Each row is a point on a landscape with many valleys, with its height.
From any point a ball takes the steepest step (drop divided by distance) to one of its 2 nearest points. It stops when none of these is lower. Distance is the straight distance between rows; heights are no part of it.
k_94: [130  91 112 103 103 151 120 101  88 121  82 141 118 140 172  95 131  71
 139  91 196 153 185 124 125 167 103 114 165  13 160 101 130 109 109 159]  height 54.0
k_268: [159 119  85  70 141 136  85 108 133  65 126 106 141 143 112 100 182 108
 120  85  56 133 169  73 215 135 120 149 134 133 143 168  81 158  93  91]  height 72.2
k_673: [143 127 113 109 115 115  89  96 149  84 118 119 119 141 179  87 129 106
 136 120 150 132 161 147 113 185 139 102 157  97 168 163 127  91 117 219]  height 22.1
k_665: [119  96 101 172 127 151 165 182 111 183 167 134 110 120 164 152 118 142
  79 100 102 110  76 106  70 134 145 164 118 139  59 146 117 157 118 145]  height 39.3
k_677: [131 143 140 150 117 143 127 138 121 165 132 133 120  99  73 191 130 170
 134 171 114 157 106 143 129  51 130 119 127  91 143  69 176 164 164 103]  height 29.9
k_776: [126 123 139 105 115 128 118  97 181  78 135 118 128  80 129 106 122 123
 147 114  70 166  96 125 136 156 119  88 144 158 179 197 144 118  80 132]  height 24.3
k_303: [106 131 123 134 129 152 171 190  84 200 141 161 121  75 113 175  89 166
  85 142 151 139  98 148 107 113 127 146 162 102  97  52 123 153 172 128]  height 7.8
k_196: [135 134 160 177  99 127 152 156 119 189 144 117  91  95 144 132 106 140
 119 154 129 102  25 142  57 130 112  91  99 117 112 105 158 136 136 140]  height 56.9
k_193: [166 130 127 160 112 126  94 108 146 128 130 112 106 161 117 161 167 137
 145 148  92 144 122 123 131  75 143 109  90  79 122 123 173 145 154 124]  height 19.0
k_513: [108 168 132 150 151 115 154 146 119 145 125 134 134 122 104 194 101 158
 134 161 160 134 147 154 123  58 173 152 137 132  80  83 151 151 185 137]  height 37.1
k_323: [135 110 153 106  96 151 120  97 164  97 138 122 112  46 119 100 121 112
 156 107  50 163  73 105 125 157  78  77 123 137 186 178 159 127  56  83]  height 15.6
k_802: [153  88 102 106  95 150 108 137 136 156 143 160  91  85 160 146 108 146
  77 119 112 167 101 143  97 175 107  94 173  79 149 119 119 100 139 185]  height 25.6
k_148: [125 138 140 155 159 142 108 123 168 108 175 109 164 141 100 130 136 155
 137 130  47  84  96 128 151 115 109 107  82 198 165 199 136 178  71 107]  height 68.3
k_494: [113  86 116 164 106 179 165 183  96 199 175 153 101  70 144 136 107 141
  69  92 103 150  67 115  71 135 109 142 136 127 107 122 129 167 101 129]  height 34.6
k_179: [101 147 134 135 143 107 133  91 160  81 112 124 137 130 125 142 110 123
 150 113 160 166 181 160 133 107 172 131 151 157 138 171 149 136 117 164]  height 40.8
k_813: [104 118  94 132 168 167 144 149 118 126 179 150 156  98 107 168 108 184
  67 110  73 158 147 140 151 104 149 167 166 193 140 153 101 153 105 147]  height 41.5
k_340: [133 122 101 128 121 124 128 111 133 121 129 145 115 136 188 142 111 132
 120 107 165 141 182 155  83 148 168 125 165  81 113 134 130 124 138 215]  height 14.0
k_307: [118 164 116 139 140 132 146 114 132 144 122 146 108 111 154 194 100 165
 125 132 180 154 175 185  88  96 184 119 163  69 110 101 160 148 182 200]  height 29.1
k_860: [127 164 133 132 156 100 101 116 140  84 119 121 155 180 116 123 142 129
 152 157 164  98 178 155 155 122 153 134 109 162 127 135 124  93 145 142]  height 19.6
k_99: [ 98 131 109 129 144 140 179 172 117 147 155 166 128  79 148 163  72 170
  74 117 156 136 126 161  92 144 156 159 171 167  91 123  97 108 144 170]  height 32.6
k_769: [ 93 184 148 162 135  83 163 118 122 121 113 116 143 144 146 136  94 124
 161 144 203  90 159 162  87 108 169 138 121 151  64 123 134 128 149 156]  height 15.5
k_693: [115 177 178 148 116  97 145 119 127 159 105 113 114 115 107 160 101 133
 163 170 162 133 102 156 110  82 137 107 119 108 105  82 172 144 174 119]  height 29.6
k_281: [129 164 147 137 161 110 104 124 151  91 142 120 168 161  82 147 133 159
 146 184 128  94 146 162 173  85 144 123  99 187 144 123 133  99 153 112]  height 25.1
k_120: [138 117 104  64 134 153 118 105 148  69 129 116 140  92 109 112 160 113
 134  81  31 167 157  76 206 123 114 147 155 147 155 182 106 149  70  83]  height 76.0
k_822: [157 105  80 147 138 162  86 164 114 140 191 130 143 152 127 153 162 171
  75 129  53  98 119 123 140 124 128 139 134 128 133 140 111 156 119 158]  height 12.4
k_121: [102 150  99 149 156 128 159 143 125 144 136 148 128 116 137 202 104 165
 101 121 147 143 164 158 110  76 194 165 149 138  73 116 131 152 170 165]  height 40.3
k_698: [140 107  81  96 154 130 102 132 111 105 113 126 144 183 120 123 176 110
 118 102 102 133 193  86 188 118 139 186 126 125 111 123  92 142 134  99]  height 72.1
k_348: [140 151 137 162 155 155 100 149 125 159 196 119 157 125 105 113 131 193
  98 179  97  81  79 164 113 131  93  99 109 170 181 121 140 128 128 158]  height 40.6
k_380: [121 125 108 139 168 146 115 154 133 117 191 124 175 150 115 127 140 162
  95 120  57  86 128 131 166 132 116 150 121 211 137 185  81 155  80 127]  height 88.3
k_158: [159 122  87 119 127 111  66 106 125  91 123  97 126 195 161  95 174  86
 140  94 117 110 184 109 156 153 150 138 130  76 116 160 101 137 108 174]  height 48.4
k_920: [105 166 145 146 145 132 140 172 111 144 155 143 161 102  65 157  95 187
 103 183 142 109 118 170 148  99 130 138 131 180 147  78 124 129 153 124]  height 48.7
k_344: [136 102  95 148 146 148 115 149 120 135 186 111 141 162 130 151 153 138
  91  88  34 103 123 100 159 107 133 168 122 177 102 192  91 189  75 113]  height 90.0
k_712: [174 140 149 139 164 105  95 116 131  93 138  99 159 190  89 121 182 127
 161 183  92  93 125 110 171  93 119 115  77 125 137 117 135 107 152  87]  height 62.2
k_422: [141 116 112  82 140 136 102 135 127 106 112 138 152 139  88 109 165 132
 125 140 103 130 144  96 181 137 104 139 122 132 164 112 107 124 126  71]  height 43.9
k_821: [114 112 109 115 111 137 165 139 100 168 108 165 107 110 169 152 102 127
 110 101 180 163 159 125  99 130 136 147 171  74  82  89 118 137 168 137]  height 20.3
k_864: [ 96 139 157 134 128 103 151  99 174  96 121 111 115 101 141 119  88 107
 157 108 130 157  98 138 101 147 153 111 139 194 125 202 141 118  87 144]  height 76.5
k_337: [157 121 112 172 102 136 106 125 141 155 137 124  87 143 157 184 149 138
 122 129 105 149 121 140  95  80 160 111 105  53  91 121 174 159 164 153]  height 24.7
k_430: [126 110 130  92 121 146 112 101 117 124  78 144 124 124  76 137 156  95
 155 123 145 167 174 104 185  82 113 133 123  86 155  77 151 150 140  49]  height 44.6
k_890: [155 108 120 140  93 159 116 138 131 176 145 146  92  89 135 153 117 165
  93 142 109 145  71 151  87 147 107  87 138  89 163 109 143 122 141 168]  height 21.4
k_266: [100 118 131  83 149 126 145 104 134  86  86 129 145 120 113  75 137  75
 154  81 149 169 172  89 172 142 124 162 147 158 147 146 109 113  96  83]  height 58.8
k_503: [145 131 128 154 141 111  81 127 168 113 167 103 141 162 152 129 127 156
 122 146  76  68  85 155 124 153 126  95  99 170 150 192 113 107 112 180]  height 34.0
k_194: [127 137 117 135 141 112 145 142  83 141 115 138 144 174 163 126 135 129
 144 142 199 103 188 133 105 120 156 157 133  79  70  76 127 114 168 146]  height 57.9
k_740: [149  89 133 100  99 161 116 134 112 136 123 132 118  96  91  94 158  96
 128 109  74 121  99  76 152 144  58 115  89 113 171 109 132 144  88  21]  height 39.8
k_29: [101 140 136 127 153 106 131 118 113  63  87 107 161 178 137  63 138  70
 162  98 196 103 189 124 143 166 148 145 110 144 141 154 106  93  81 150]  height 52.5
k_923: [133 105 120 103  95 129 135 121 101 157  99 160 106 126 201 103 108 116
 126 115 208 129 149 149  80 190 117 103 169  43 120  94 117  97 151 186]  height 60.6
k_262: [106 129 115 121 144 111 134 108 162  69 149 121 144 133 169 117 100 116
 120  85 124 141 180 145 140 156 170 152 170 203 109 210  83  95  85 184]  height 59.5
k_377: [141 160 146 119 115 105 125 125 130 134 117 126 117 152 175  95 108 142
 141 168 190  72 122 176  84 179 138  95 132 115 125 106 123  54 167 193]  height 65.1
k_473: [105 137 137 143 136 127 146 125 158 112 152 134 120  77 127 159  78 151
 118 117 115 161  99 159  98 135 152 110 158 184 139 178 137 124 105 166]  height 78.2
k_474: [142 168 150 160 149 127 129 167 115 133 174 134 166 140 101 169 110 189
 110 213 143  75 116 180 132  95 152 127 121 154 109  74 127  88 178 159]  height 51.9
k_343: [169 158 172 134 126 116 100  95 155 114 118  88 130 154  99 115 157 152
 164 201 106 100  78 143 139 109 105  77  80 114 180 110 165  93 158 109]  height 63.1
k_111: [133 136 133 112 146 124 120 121  95 128  84 133 141 168  89 135 156 105
 161 147 180 149 193 114 170  75 132 154 127  88 120  56 150 140 163  77]  height 50.5
k_387: [122  88  92 108 116 133 159 126 125 133 126 149 107 116 196 118 113 116
 108  69 136 172 159 109 100 161 147 168 191 120  85 144  94 115 114 169]  height 24.4
k_352: [144 141 118 156 143 141  98 148 144 131 188 129 139 127 132 140 119 191
  88 171  92  76  91 181 110 155 119  96 124 160 176 151 120 104 133 200]  height 37.5
k_292: [128 132 142 119 131  97 107 101 148  85 106 110 126 152 159  70 132  89
 149 117 160 115 128 129 117 186 134 104 112 139 150 170 123  90 103 159]  height 15.0
k_989: [144  93 135 133  75 136 129 113 144 149 123 144  69  82 180 128 105 108
 116  95 122 178  90 131  82 165 112  81 158  75 133 140 144 114 121 159]  height 30.2
k_231: [ 84 119 115 127 151 148 185 174 107 148 161 148 151  97 111 147  96 163
  84 112 116 139 120 128 131 119 136 180 149 217 106 136  89 134 109 117]  height 38.3
k_291: [101 144 127 162 137  93 148 103 165 107 129 112 127 151 186 126  94 106
 150  94 160 107 146 150  80 149 178 127 127 161  83 202 124 118 104 191]  height 26.6
k_723: [130  99  98  87 150 131 129 160  92 126 101 147 148 171 111 106 168 115
 107 121 143 128 178  86 179 133 113 194 136 135 117  82  77 113 156  76]  height 75.1
k_928: [ 79 142 144  83 137 126 173 134 124 101 100 152 152  90  81 123  90 130
 127 125 166 168 166 133 170 124 128 169 166 216 139 104 100 105 123  87]  height 49.0
k_990: [133 115 115 175 128 161 120 149 135 164 198 125 123 110 140 125 124 154
  85 116  66 119  73 136  88 132 119 112 117 151 139 164 142 170  83 156]  height 63.2
k_57: [130 114  84 109 147 170 119 127 139 102 178 134 143  89 113 166 132 169
  81  94  26 180 150 128 155 108 138 147 185 166 158 177 103 163  83 153]  height 44.5
k_249: [151  98 143 110  89 163 116 123 132 143 149 137 112  65 113  91 138 124
 118 119  74 127  72 106 118 158  53  85 111 114 191 127 145 136  70  69]  height 28.2
k_924: [139 156 172 113 120 113 114 115 148 117 107 110 128 123  92  97 131 139
 159 175 134 103  70 135 135 151  90  89  91 147 185 114 139  92 133  95]  height 67.3
k_370: [120 139 125 164 133 150 146 169 112 183 157 138 120  92 119 176 105 178
  94 150 125 128  78 153  89 104 146 119 128 119 118  98 151 154 152 163]  height 14.7
k_414: [154  97 131 119  93 130 106 146 112 151 108 135  94 133 138  97 147  95
 121 119 119 125  83  92 124 169  80 110  93  91 132 105 125 111 126  78]  height 21.9
k_445: [ 77 148 153 103 128 120 191 145 111 136 107 153 142  66  98 141  57 138
 117 131 175 162 141 153 134 125 124 162 187 192 110  90  96 103 143 110]  height 45.4
k_952: [102 154 163 118 117 113 144 125 122 150  89 138 125  98  79 151  92 134
 143 158 172 149 121 146 143 100 123 128 145 127 130  72 144 142 162  92]  height 36.2
k_737: [ 78 145 149 112 152 117 166  90 133  86  74 120 144 125  93 114 124  85
 167 100 177 173 200 117 164  91 150 167 135 163 149 141 142 144 106  92]  height 63.0
k_584: [130 130 121 134 150 121 126 127 116 119 112 125 136 181 100 148 160 114
 151 140 141 134 176 107 158  70 153 161 112 121  98 107 144 148 157  90]  height 54.3
k_829: [ 92 193 188 162 116  76 174  99 116 146  91 106 118 120 139 136  85 111
 185 149 195 112 123 159  79 109 139 117 121 106  78  95 164 144 159 140]  height 22.4
k_149: [133 142 140 176 128  94 134 106 153 136 130  98 105 166 173 123 126 105
 155 133 143  92  93 134  76 127 159 106  91 125  80 169 149 120 137 161]  height 26.3
k_787: [186 147 159 139 132 137 106 130 117 142 147 104 146 152  93 141 165 172
 136 215 104 103  92 149 140  99  98  96 111  98 175  67 162  90 177 118]  height 58.4
k_356: [154 126 131 120 145 106  98 129 108 108 100 113 143 196 138  75 171  89
 156 138 156  96 154 101 144 164 119 133  97 107 123 111 105  96 141 117]  height 60.4
k_305: [154 101 114 143 107 130 109 155 111 156 140 125 107 157 142 115 157 130
 113 136  97 107  86 106 114 148 110 124  94 104 110 122 129 130 134 113]  height 13.4
k_416: [127  77 109 129  95 163 158 132 119 165 134 157  87  72 129 174 117 117
  95  85  97 209 124 110 120  91 120 138 150  98 120 113 146 165 119  90]  height 14.9
k_275: [112  83 119  98 109 156 156 170  84 181 129 167 132  82 113 104 100 127
  93 124 136 147  89 105 128 177  66 137 174 141 142  84  81 101 118  81]  height 82.3
k_962: [145 114  92 116 118 147  86 122 151 112 152 136 122 105 120 168 142 164
  94 117  60 168 133 138 143 121 140 118 153 119 164 158 130 155 122 163]  height 44.1
k_515: [167 127 142 119 142 136  92 122 123 105 135 102 146 160  78 100 187 130
 157 159  70  86 100  88 173 120  87 108  58 123 167 108 141 127 123  49]  height 57.1
k_345: [165 110 108 169 135 138 106 174 115 163 184 126 134 175 150 146 153 153
  95 147  79  83  94 115 114 117 132 137 102 104  89 130 126 135 146 144]  height 6.3
k_202: [126 129 131 171 118 177 134 148 114 185 163 138  98  66  93 190 119 165
  96 136 102 164  82 146 103  65 130 116 118  96 142  88 179 192 136 121]  height 22.0
k_794: [122 150 124 114 147 118  90  80 183  62 127 119 144 137 116 146 138 127
 143 121  99 148 167 144 172 110 157 116 131 154 164 192 133 146 108 153]  height 36.0
k_191: [101 121 148 132 113 110 189 178  87 180 111 134 120 115 123 111  96 109
 128 128 163 102  76  99 105 144  96 161 120 156  64  98 102 132 139  68]  height 44.8
k_207: [100 124 126 137 128  97 176 137 115 131 107 124 125 153 190  84 112  89
 142  92 191 100 130 109  75 169 147 151 122 146  53 157 104 115 118 139]  height 35.0
k_161: [119 130 145 196 116 144 139 148 131 179 181 117 102  96 133 138 108 147
 112 126  97 110  31 143  68 120 119  95  91 146 123 155 162 171 100 147]  height 60.5
k_208: [137 136 125 127 130 108  96 101 183  83 145 110 130 133 149 118 122 131
 136 122  91 117 107 143 127 157 136  94 126 175 149 205 120 112 100 172]  height 30.1
k_818: [112 135 122 158 155 104 187 157  92 155 137 124 138 170 140 151 134 117
 140 132 157  94 148 104 108  75 168 189 113 134  13 112 122 147 172 102]  height 53.2
k_738: [160 123 131 107 109 114 113 127 102 148 101 139 114 160 185  91 130 126
 137 151 188  96 144 145  94 184 118  99 137  53 133  79 120  73 162 175]  height 62.9
k_619: [141 133  85 102 138 113  81 109 155  66 155 108 142 156 166 117 138 123
 105  98 105 115 189 140 173 160 160 148 171 155 130 203  70 115  94 196]  height 57.5
k_428: [128 143 172 129 102 107 124  96 163 119  93 100 102 129 123 104 121 106
 173 140 143 130  75 130 109 141 114  81  95 126 161 150 158 112 123 116]  height 71.2
k_369: [105 145 171 135 107 103 149  83 171 100  94 104  94 101 132 102 110  82
 174 105 155 161  94 121  98 137 143  95 117 143 128 183 163 132  92 124]  height 74.3
k_294: [125 144 149  90 118 124 101  65 165  85  80 119 132 102 105  95 134 104
 169 139 158 165 146 138 164 137 112  87 139  99 214 136 162 103 125 124]  height 39.9
k_869: [132 119 138 109 127 146 126 151 105 149 124 138 146 111  51 122 150 139
 140 159 105 115 110 100 163 105  79 134 105 132 168  74 143 151 120  29]  height 57.4
k_993: [117 146 140 131 154 115 105 129 157  84 152 119 166 149 101 105 124 150
 132 151  88  76 104 135 157 150 112 108  94 217 168 184 102 115  97 114]  height 71.1
k_941: [107 112 136  71 144 142 157 108 131 102  94 137 135 104  80 102 148  84
 152  91 114 160 154  72 189 116 109 163 125 162 152 128 118 137  98  26]  height 54.4
k_932: [145 144 103 105 149 110  64 103 142  55 130  91 156 191 144  86 162  91
 134  99 118 101 193 119 191 154 149 138 130 133 148 187  82 123  97 166]  height 53.1
k_205: [151 129 129 106 106 128  92  93 152 118 110 135 110 121 157 120 127 138
 129 147 154 149 142 163 114 162 124  83 154  77 192 120 144  93 153 205]  height 28.0
k_114: [104 110 109 123 125 126 180 148 123 145 127 148 114 100 167 133  93 126
 108  96 151 152 122 112  87 154 142 161 163 157  79 141 103 115 129 144]  height 28.9
k_808: [144 105 116 104 113 140  95 105  96 102  73 123 127 158 146  86 167  64
 150  80 165 147 190 101 157 153 116 131 131  30 167 116 132 124  98 136]  height 49.1
k_537: [105  86 117 126 101 153 176 113 123 145 110 147  80  89 148 160 129  88
 125  60 111 213 154  93 116  82 137 163 157 106  86 139 138 164 115  99]  height 14.8
k_610: [153 126 127  71 141 133  87 109 151  74 108 122 155 130  80  89 178 120
 151 139  85 108 128  91 195 148  84 107  88 125 200 124 130 122 122  66]  height 50.0
k_243: [ 89 157 152 165 151  81 157 114 154 111 123 108 139 166 151 127  99 105
 158 119 173  85 127 142 100 116 166 140 102 195  67 182 125 124 116 137]  height 21.6
k_863: [111 146 144 131 147  98 127 130 155  80 132 121 153 154 122 112 106 125
 134 135 132  92 124 147 147 153 144 128 102 225 125 187  94  95 107 127]  height 73.2
k_975: [100 137 151 142 115  93 184 148 107 156  97 117 111 133 156  97 100  86
 148 120 179 100  92 106  79 154 129 146 108 143  44 124 121 128 134  96]  height 39.7
k_360: [ 92 123 125 116 132 116 159 113 137  82 116 125 138 118 171  92  95 105
 139  87 161 163 177 135 116 162 153 150 178 171 118 175 105  84  88 168]  height 56.4
k_877: [186 110 116 166 124 133  79 129 130 137 168 113 128 188 133 165 183 135
 124 151  56 108 117 118 138  83 138 123  96  74 106 132 145 136 150 135]  height 12.8
k_814: [165 133  91 150 159 155  65 149 140 125 207 121 174 153 117 151 161 192
  88 153  37  79 129 152 162 117 109 117 121 151 169 152 109 154 115 169]  height 17.3
k_996: [ 95 129 115 158 160 153 165 182 112 163 189 145 142  82 125 152  81 179
  62 127 120 121  95 154  95 135 143 146 152 192 110 139 112 132 108 168]  height 35.2
k_825: [141 131 148 148 116  94 120 106 142 115 106  99 104 173 174  85 144  84
 160 114 155  95 110 114  92 164 137 107  88 114 104 156 135 112 116 143]  height 21.5
k_403: [118 115 109 121 144 126 128 158 124 119 147 129 154 150 117 114 137 138
 103 122  99 106 120 107 143 149 122 154 117 187 124 157  91 125 113 107]  height 86.7
k_168: [153 113 150 118  79 118 120 121 136 153  96 127  81 120 168  94 116 112
 130 140 160 122  71 139  90 180  89  72 120  83 146 111 136  88 142 140]  height 70.0
k_761: [123 106  99 109 117 130 135 113 116 115 113 141 128 129 191 106 114 108
 124  79 170 161 192 131 108 175 148 138 184  81 123 139 107 109 110 193]  height 18.8
k_539: [182 131 112 124 156 116  63 110 136  88 147 105 159 205 106 131 195 123
 144 165  81  97 172 112 189 102 131 129  99 103 128 125 119 121 152 119]  height 65.2
k_375: [138 122 117 116 158 160 115 160 100 136 167 129 172 133  65  98 175 155
 123 154  70  86 124  90 169 117  70 148  90 166 169 104 127 164 103  44]  height 63.6
k_37: [130 104 125 108  97 138 113  88 160 104 110 127 103  89 134 127 141 100
 141  91 100 199 133 112 141 128 122 109 144  98 160 157 147 136 101 111]  height 31.7
k_371: [110 132 144 136 130 120 145 116 138 130 103 121 115 135  83 155 140 111
 157 126 124 149 128 113 138  69 144 139 104 140 115 132 161 172 131  69]  height 58.3
k_597: [159 135 108 147 141 171  75 121 140 133 195 117 151 128  96 137 173 186
 109 151  30 105 119 132 154  89  89 104 106 127 190 139 158 186 108 128]  height 24.5
k_942: [127 130 133 146 138 160 122 131 148 131 182 126 143  98 103 121 132 161
 117 124  56 124  87 127 119 129 104 112 115 175 176 171 148 173  75 123]  height 65.5
k_147: [133 103  98  80 127 138 101 113 139 106 112 141 133 117 123 117 147 120
 123 111 116 174 166 110 168 148 116 138 163 112 160 130 112 124 125 112]  height 38.4
k_789: [147 128 103 142 157 116 159 159  77 151 145 140 152 188 158 143 154 132
 129 148 160  93 182 113 117  95 164 183 129  93  27  83 114 118 181 122]  height 55.7
k_770: [142 135 152 128 106 100 122 127 143 131 117 115 113 137 164  78 112 131
 130 154 156  85  65 146  80 198 116  93 109 140 137 139 115  67 137 168]  height 67.2
k_711: [130 138 141 119 147 102 126 140  86 124 102 128 151 183 147  93 145 107
 157 157 203  91 174 128 123 153 135 141 116  99 102  86 113  90 152 135]  height 60.3
k_449: [129 159 126 148 142 104 113 117 156 103 144 134 140 165 160 141 111 139
 129 142 163  88 176 176 116 128 179 129 127 153 105 152 121  99 146 198]  height 13.6
k_530: [131 135 138 121 162 114 109 119  93  72  75 101 160 189 123  67 173  69
 168 101 183 105 193 103 161 155 135 142  99  95 156 120 115 103 103 129]  height 56.5
k_204: [115 127 163 154  88 118 167 171  87 198 122 130 104  98 122 120 104 114
 131 149 146 101  41 117  93 128  93 125 107 113  85  77 138 135 142  85]  height 51.1
k_244: [122  96 112 102 125 134 141 173 107 141 130 148 138 128 118  94 135 126
  99 126 121 117 104  90 137 177  87 158 130 159 125 118  85 110 113  79]  height 84.8
k_642: [133 135 164 113 120 112 134 140  98 158  94 121 129 133  65 115 135 104
 163 166 149 116 105  99 156 108  94 130  98 118 125  53 133 124 152  35]  height 49.7
k_443: [ 88 157 156 122 144 110 159 101 150 109  84 118 131 117  71 153 113 114
 169 127 160 168 162 134 155  64 154 152 131 173 134 123 157 164 132  82]  height 62.0
k_454: [134 109 144 158  91 172 141 156 110 195 168 149  95  56 123 134 105 148
  91 129 113 154  60 136  83 136  89 101 132 108 162 101 150 153 108 127]  height 27.9
k_210: [ 89 139 122 150 128 101 181 113 126 113 110 129 133 133 202 113  92 109
 139  87 194 108 168 142  60 150 178 152 144 138  63 170 112 120 105 190]  height 30.7
k_678: [107 128 148 105 126 124 158 165  90 165 102 146 139 112  74 127 105 130
 128 164 160 124 108 115 153 118  96 156 130 141 123  58 112 134 157  57]  height 43.0
k_421: [146 153 144 174 136 134 148 159 117 187 170 125 119 115 146 182 111 174
 106 175 133  87  68 174  74 103 156 111 121  95  88  90 157 123 183 187]  height 19.1
k_216: [140 153 126 122 163 121  72 103 168  65 142 112 164 162  96 146 156 149
 144 149  82 103 155 145 192 104 135 111 102 164 165 169 131 130 131 125]  height 31.0
k_781: [130  80 108  88  95 147 126 112 104 147 100 164 113 121 185  97 108  84
 114  99 187 166 158 117 121 200  90 115 190  54 133 101 101  87 130 146]  height 57.7
k_888: [161  96  97 102 102 128  90 111 114 105  99 111 100 155 151  83 182  65
 125  66 118 146 173  78 161 157 121 145 129  65 119 142 103 145  99 124]  height 41.7
k_376: [173 123  79  95 146 129  53 120 132  82 132 110 151 183 113 119 195 126
 124 119  68 111 170  92 209 127 118 140 118 108 140 143  93 148 129 112]  height 68.4
k_930: [126 137 118 126 133 138 122 125 128 145 112 150 119 114 112 193 118 154
 121 141 152 176 167 156 125  78 155 131 156  86 125  85 163 151 179 153]  height 32.8
k_98: [131 130 155  99  93 116 122  98 124 147  76 138 110 114 137  96 107 107
 144 147 201 136 115 145 121 175  88  81 146  81 162  87 135  79 155 133]  height 73.1
k_785: [125 107 139 145  86 127 145 130 136 153 117 132  86  91 142 134 110 108
 125 105 126 156  74 115  90 137 119 106 122 112 111 138 144 140 118 113]  height 35.5
k_502: [112 125 154  80 105 125 127 113 107 155  76 155 135 109 104 111  97 106
 131 152 199 141 132 131 157 149  81 106 163 100 154  55 116 100 162  85]  height 76.6
k_929: [ 92 120 101 160 147 142 193 155 117 170 143 143 115 106 155 186 105 151
  87  93 125 136 118 128  91  94 173 176 136 146  51 141 118 161 153 145]  height 42.9
k_181: [173 123  97 111 100 142  61  95 162  97 138 113 105 118 127 147 169 143
 115 112  50 157 138 123 161 122 120 101 131  77 173 159 137 161 117 151]  height 39.6
k_853: [ 75 147 153 139 136 123 194 172 111 160 143 139 149  72  89 142  67 152
 104 135 145 128  89 144 112 122 132 160 151 211 110 112 109 138 124 115]  height 41.6
k_542: [112 105 139 129  90 140 150  90 147 128  85 128  83  94 129 134 129  66
 156  71 133 203 149  97 121  94 133 131 129  92 124 144 162 157 104  91]  height 23.6
k_104: [126 122 140 169 106 111 143 126 140 147 118 117  88 139 141 138 129 105
 145 113 116 130  81 110  96 109 142 120  82 126  85 156 158 157 122 110]  height 31.8
k_126: [137 146 146 105 114 127  97  89 163 111  95 129 123 114 108 132 127 142
 145 160 145 156 128 153 142 126 117  85 135 105 199 110 158 106 155 139]  height 33.8
k_800: [118 131 120 122 120 130 161 161  80 188 117 157 123 118 135 165 104 140
 109 142 174 134 137 128 121 111 129 155 161  88  70  55 125 138 193 114]  height 14.6
k_913: [107 137 120 142 145 111 141 103 133 108 104 116 134 165 146 130 128 102
 154 101 161 135 182 131 120 108 165 152 127 137 101 155 135 145 115 151]  height 44.3
k_338: [110 103 142  92 101 131 150 142 108 164  93 155 119  88 112 106  92 100
 123 130 168 144  91 106 130 168  77 119 152 119 138  89 104 101 129  76]  height 79.9
k_617: [136  89 121  77 121 157 133 113 118 122 104 137 125  90  76 113 163  94
 144  98  79 150 131  64 186 116  79 142 100 124 164 115 129 154  96   7]  height 48.3
k_401: [163 176 166 147 131 113 116 143 123 142 150 110 142 144 103 149 118 182
 130 222 136  88  93 177 124 109 122  99 120 124 148  74 146  72 189 158]  height 54.6
k_103: [150  86 117 100  99 132 106 122 117 125  97 127  95 130 138  85 166  60
 128  81 104 144 134  65 155 159  93 132  97  86 131 120 112 129 105  54]  height 32.4
k_626: [ 75 134 151 104 137 113 193 120 129 102 100 139 137  97 132  89  78 101
 143 101 191 168 159 128 131 148 137 161 177 202 113 138  98  81 104 116]  height 52.9
k_648: [159 125 112 128 116 154  73 100 161  99 152 116 129 115  91 157 169 166
 128 136  29 133 122 122 167  88 103 100  96 112 185 153 165 175 105 109]  height 31.9
k_312: [ 94 132 126 130 140 113 200 181  80 173 118 143 136 133 125 136 105 131
 115 130 162  96 120 104 117 110 136 192 127 162  44  87  93 134 166  86]  height 49.5
k_492: [132 148 109 146 139 112 118 103 138 101 132 127 139 173 186 134 115 138
 139 133 177  83 200 183  89 139 185 114 138  95 122 145 131 106 129 240]  height 8.7
k_415: [132 124 135 115 113 144 119 116 134 150 107 138 124 102  63 176 144 143
 141 149 114 169 133 129 160  65 114 120 121  97 165  77 173 162 150  65]  height 36.8
k_855: [148 150 122 152 127 122 123 117 144 156 139 139  97 133 177 177 115 163
 129 146 150 121 132 171  69 112 178 100 133  71  96 114 160 122 179 208]  height 26.1
k_805: [159 158 150 188 138 108 134 118 145 154 163 110 110 146 174 177 126 156
 138 169 133  82  88 170  69  88 176  98 109  93  68 126 169 115 179 196]  height 22.8
k_555: [101 124 130 131 140 107 150 110 117 100  87 101 130 163 147  84 140  66
 164  82 179 128 171 100 116 140 142 154 111 135 106 159 124 129  97 122]  height 48.2
k_433: [130 138 131 131 138 146 110 151 124 146 152 134 144 113  84 142 126 179
 110 173 111 114  93 146 131 118 110 107 122 142 176  94 139 132 141 124]  height 44.7

Where does a ball stop that starts at each point below?
k_711 => k_769
k_268 => k_537
k_262 => k_492
k_380 => k_345
k_864 => k_323
k_698 => k_537
k_530 => k_492
k_920 => k_323
k_377 => k_345

Call two points neighbours if one is among the 2 nearest of the other. Go from one point of each pair to the other, from neighbour to neighbour, staying as low as possible. Name the highest point that can't be avoided.
k_303, k_323 => k_737
k_769, k_492 => k_356
k_292, k_345 => k_929
k_345, k_303 => k_855
k_303, k_492 => k_114
k_890, k_292 => k_785
